Each scene shows the same named points in several views. A view is turned or mirrored, and shifted as a whole, has a little noise and may leave points out.
(in the rows, 128 means zero)

Scene 1
View 1
q_104: [120 131 123 133 193 117 154 151 118 112 143 203 126 144 120 146 134 127
 169 137 156 140 145 113 158  91]
q_952: [136 124 117 158 184 146 159 154 112 120 150 161 123 129 126 137 119  93
 181 118 141 137 111  90 152 104]
q_972: [164 108 159 141 157  64 168  87 136 176 213 215  95 145  91 157 131 119
 128  95 212 116 171 108 139  57]
q_98: [178  93  97 144 130 107 134  61 149 173 189 175 108 110 160 118 122 110
 159 120 154 120  96  95  94  75]
q_339: [135 127  89 135 166 146 138 136 123 120 144 173 137 123 151 120 134 115
 194 140 130 150 105 105 127 104]
q_483: [132 118 109 122 134 139 148 124 129 147 159 145 118 117  90 126 149 109
 170 136 156 130 107  75 118 130]
q_293: [128 156 133 144 159  84 118  69 186 144 134 203  70 130 153 124 136 162
 106 172 133  76 101 128 105  91]
q_681: [132 189 110 170 190 161 135 148 131 101 157 186 126 137 175 112 140 122
 195 129 115 152 111 154 121  91]
q_261: [132 144  75 148 168 158 118 122 143 110 122 166 127 113 192 104 129 126
 190 163  95 135  70 116 110 108]
q_979: [120 149 120 122 169 125 151 147 119 122 160 194 131 143 107 134 156 130
 179 133 164 152 149 120 136 102]
q_523: [152 159 128 160 156 134 148 116 136 145 191 174 110 131 128 122 143 110
 170 109 156 137 123 125 112  92]
q_913: [153 123 111 173 151 146 134  96 156 147 143 135  88 105 152 115 114  98
 150 138 115  93  57  81 107 115]
q_769: [140 144  98 158 144 135 111  77 176 141 127 153  82 105 177 103 126 131
 140 169  99  87  53 104  87 116]
q_557: [130 134 133 135 161  86 132  86 164 146 142 200  84 132 130 136 133 148
 119 157 152  91 118 111 122  91]
q_102: [135 111  96 169 191 154 140 141 128 110 112 150 114 115 168 128  98  96
 175 144 106 115  68  80 145 109]
q_507: [161 143 106 167 144 132 125  78 162 153 170 165  96 113 173 106 129 116
 155 132 125 111  78 118  88  91]
View 2
q_483: [143 149 140 110 115 106 118 149 129 125 140 149 162 128 117 155 148 112
 103 110 157 158  97 159  95 151]
q_557: [130 140 163 129 136 140 126 113 118 136 212 121 152  77  72 122 125 105
 145 121 122 110  87 139 112 148]
q_102: [ 99 170 115  97  71 121 112 142 197 146 181 101 181 102 111 211 108 125
  95 147 157 117  91 138 116 168]
q_769: [119 222 145  83 117 134 106  89 146 164 205 111 178 105  73 179 107  98
 102 120 116  96  77 163 131 136]
q_507: [123 200 143 109 143 137 125 110 137 168 159 101 147 126  82 182 131 107
 120 122 123  82  84 148 137 137]
q_972: [150  74 179 176 171 136 139 159  89 124 143 127  87  92  88 120 159 113
 188 119 148  96 108 124  90 145]
q_979: [135 112 119 150 124 129 164 156 131 131 158 117 171 121 113 123 170 130
 114 119 139 165  98 119 118 176]
q_681: [118 172  80 151 120 144 176 150 162 169 163  63 185 131  95 169 159 142
  92 129 119 132  81 106 151 175]
q_523: [141 154 124 152 147 132 148 156 124 152 134  99 140 128  92 162 160 124
 122 115 136 117  88 128 118 149]
q_104: [121  95 120 153 107 133 159 160 151 129 177 108 168  99 112 133 155 134
 126 134 144 151 101 110 114 184]
q_339: [111 145 117 110 106 125 148 136 163 148 154 111 180 136 124 167 152 125
 100 134 142 138 101 130 137 176]
q_98: [119 155 176 100 153 128 118 105 129 156 134 126 119 134 106 175 139  97
 146 130 140  71 108 153 133 141]
q_913: [123 203 141  95 108 121  95 128 155 150 167 116 155 108  87 206 109 106
 106 125 146  98  82 162 106 135]
q_261: [100 188 110  87  99 131 142 109 180 167 174  98 201 139 115 182 137 120
  84 137 127 125  92 135 157 172]
q_293: [129 172 161 125 143 153 125  90 112 153 236 110 163  71  51 120 116 100
 139 117 100  98  76 142 125 140]
View 3
q_769: [166  85  83 100  93 159  92 146 134 125 210 111 102 197 101 111 146  73
 116 185 102  95  72 178  75  80]
q_102: [153 148  95 137  95 160  81 112 118 116 142  89 133 200  81  78 163  68
  97 159 160 147  62 165  82 101]
q_339: [123 103 113 147 100 167  85 118 142 123 126 115 132 154  78  99 146  57
 119 151 167 133  89 153  97 128]
q_483: [127  91 123 133  70 180 121 128 128 116 134  92 119 152 124 109 148  78
 132 142 147 117  95  94 116 125]
q_557: [119  76  75 120 130 168 126 143 111 139 189 124 114 152 126 161 158 116
  99 144 107 127  64 154 106 131]
q_681: [112 114 128 150 112 137  65 120 188 145 152 127 155 145  38  92 152  78
 120 155 141 139  85 192 127 129]
q_913: [160 117 102 118  74 169 103 133 128 124 170  91 112 195 115  94 163  77
 127 162 113 112  63 148  87  73]
q_104: [ 96 110 106 157 128 160 107 115 124 131 126 114 149 135  88 127 159 101
  94 128 163 162  78 140 128 167]
q_979: [ 93  89 122 153 112 163 108 121 145 132 130 118 145 121  89 126 149  94
 114 131 158 141  96 126 138 167]
q_261: [147 101 103 132  96 155  63 124 150 119 156 117 126 180  58  88 138  41
 114 178 159 117  90 185  78 111]
q_98: [117  79  89 137  97 195 114 138 134 139 133 133  88 142 142 140 162  58
 157 131 112 108  55 163  68  70]
q_293: [130  63  68 106 136 157 119 154 123 145 225 131 108 162 116 164 154 119
  96 163  87 112  64 179 103 122]
q_952: [119 138 118 155  94 164 101 110 133 126 115  94 144 158  94  92 167  84
 114 131 157 155  68 133 119 124]
q_507: [135  89  99 124  95 169  94 141 157 143 171 125 106 162 107 118 156  71
 145 155  96 103  63 181  88  72]
q_972: [ 65  85  94 157 131 192 157 133 123 160 119 134 116  91 167 181 186 130
 140  81  99 148  41 126 134 122]
View 4
q_952: [118 106  93 143 121 168 112 163 122 152 175 180 106 113 114 158 151 126
 147 124  85 160  91 114 139 103]
q_913: [ 79 105 109 147 105 138  95 181 119 127 156 129 148 131 151 134 170 126
 102  66 122 158 136 127 112 100]
q_557: [103 125 119 141 141 139 106 100 105  94 115 166 173 139 105 118 133 120
 142  80 153 159 104 136 130 123]
q_769: [ 59 107 116 163 110 122 112 161 124 100 110 136 171 145 145 128 170 114
  79  63 131 147 144 160 105  88]
q_507: [ 70 127 104 139 118 136  85 163 139 100 131 134 157 131 136 151 154 116
  91 107 140 143 151 144 125 121]
q_98: [ 75 156 117 100 129 161  69 152 153 121 158 130 178 146 127 155 140 123
 117  93 142 129 141 130 137 142]
q_339: [ 94 121 102 141 122 165 133 159 147 144 148 180 125 129 112 174 152 115
 123 128  84 134 101 149 135  97]
q_972: [143 162 108  90 152 164  61  85 115 107 169 165 157 118  89 141 103 132
 192 120 177 166 103  92 162 191]
q_261: [ 63 108 101 161 118 154 133 179 150 133 121 169 136 138 123 168 165 107
  85 119  75 127 116 166 121  69]
q_293: [ 84 117 121 161 139 118 109  98 101  71  82 157 188 144 113 106 139 113
 114  71 166 157 122 156 121 112]
q_523: [116 131  92 132 118 142 101 143 135 108 151 164 118 104 117 170 142 118
 133 145 138 153 128 130 144 145]
q_104: [126 117  96 143 144 170 126 116 116 135 143 205 122 118  86 153 129 119
 163 138  96 156  71 127 148 109]
q_483: [126 136 123 123  96 146 148 146 134 145 179 165 123 125 133 168 157 131
 153  79 118 145 106 139 126 128]
q_979: [133 132 102 137 127 156 146 115 132 128 144 203 113 113  94 173 134 117
 161 142 109 147  85 143 148 126]
View 5
q_769: [127  55 130 145 145 115 112 108 123 154 129 121  61  84 127  43 178 174
 170 124 100 152 132 162  83 144]
q_98: [146 103 106 153 153 144 120 114 109 142  74 112  83 106 121  57 164 134
 139 128  68 130  80  89 138 133]
q_507: [118  68 133 149 147 146 121 114 110 135  99 128  76  83 135  55 184 150
 151 120  82 146 117 112 120 139]
q_102: [123  98 191 108 126 120 138 131 130 172 112 113  68 138 103 109 141 150
 129 138 139 150 121 161  99 151]
q_913: [117  72 140 121 138 127 106 120 114 154 102 124  63 115 120  75 155 153
 177 116 124 136 122 131 102 141]
q_104: [122 157 197 140 130  98 166 156 146 109 131 110 133 134 106  90 120 118
 110 158  87 165 102 103  95 165]
q_261: [111 107 179 138 136 136 142 110 121 163 124 120  64 101  95  89 176 168
 108 151  91 170 155 169 101 151]
q_523: [ 95 117 169 145 137 140 141 143 115  95 104 131 115 103 127  79 158 121
 141 131  79 155 121  72 124 150]
q_681: [ 83 106 224 142 127 145 172 141 125 113 132 134 105  89 124  98 180 140
  96 147  85 183 152 127 109 158]
q_557: [149  98 133 160 144  83 140 140 147 113 135 108 122 101 139  31 139 135
 159 137  78 150  81 108  80 156]
q_979: [102 170 181 149 136 109 156 147 134  94 130 118 133 121  99  84 129 120
 118 158  68 171 129  86 100 166]
q_339: [110 144 177 137 135 130 145 124 123 140 112 116  90 121  89  97 149 142
 110 154  85 163 137 128 111 154]
q_952: [104 139 196 115 126 124 144 147 126 130 105 118 103 145 100 113 124 122
 130 141 118 151 120 106 112 156]
q_293: [149  65 129 171 146  81 139 133 150 114 150 112 113  74 157  12 162 151
 166 133  74 156  89 130  67 154]
q_972: [147 139 130 160 146 109 149 165 133  73  89 110 158 124 146  50 116  82
 150 131  61 130  34  15 130 148]
View 6
q_769: [163 141 162 106 163 137 141  63 100 128  97  89 122 167 121 128  99 126
 206 165 104 125 168 181 149 134]
q_523: [123 130 113  89 110 123 124 124 133 123  89 121 154 148  78 156 111 111
 154 144 140 154 118 114 127  96]
q_261: [ 96 165 143  96 160 130 146  93 134 126 107 102 115 188 132 122  66  95
 173 146 106 110 128 154 184 118]
q_979: [103 127 111 113 100 112 127 126 155 126 122 146 143 147 130 146 100 120
 109 119 129 139 103  97 127  99]
q_507: [138 143 144  93 140 132 132 100 108 120  85  98 141 160  86 149  95 110
 210 161 128 143 155 157 138 115]
q_557: [163 117 141 147 116 117 118 105 126 133 112 115 142 135 131 142  97 164
 168 149 125 142 154 147  83 119]
q_952: [138 132 122 107 129 129 118 136 176 124 112 101 127 186 103 140  94 105
 114 150 131 132  80 118 154  90]
q_102: [148 146 145 114 165 139 126 114 168 130 110  71 108 209 119 118  74 109
 146 170 114 111  94 158 174 106]
q_913: [188 128 157  99 159 145 128  95 129 116 100  78 124 183  96 142 109 107
 184 173 121 136 135 166 160 113]
q_293: [154 125 143 145 126 116 127  77  99 146 100 110 143 124 130 128  97 178
 190 157 111 136 177 165  79 132]
q_104: [110 130 113 134 106 111 118 139 173 135 122 125 135 159 133 135  82 137
 105 134 127 131  92 108 117  95]
q_972: [169  95 121 146  67 112  91 168 152 112 109 132 174 118  84 191 112 147
 157 141 172 182 128 103  50  82]
q_483: [171 111 148  99 119 135 129 109 149  98 132 133 133 168 127 169 126  93
 131 126 132 146 118 115 158 103]
q_339: [105 146 134 104 133 125 132 122 154 117 117 116 126 180 127 142  78  96
 146 134 122 125 111 126 166 103]
q_681: [ 60 165  96  81 135 115 142 106 133 150  79 111 136 163  93 111  83 114
 139 146 111 122 103 123 155 106]

In a view up to two points have been moved. Name them for each view, in the order of its rows, or write none.
view 1: q_261
view 2: q_102
view 3: q_913
view 4: q_293
view 5: q_507
view 6: q_972
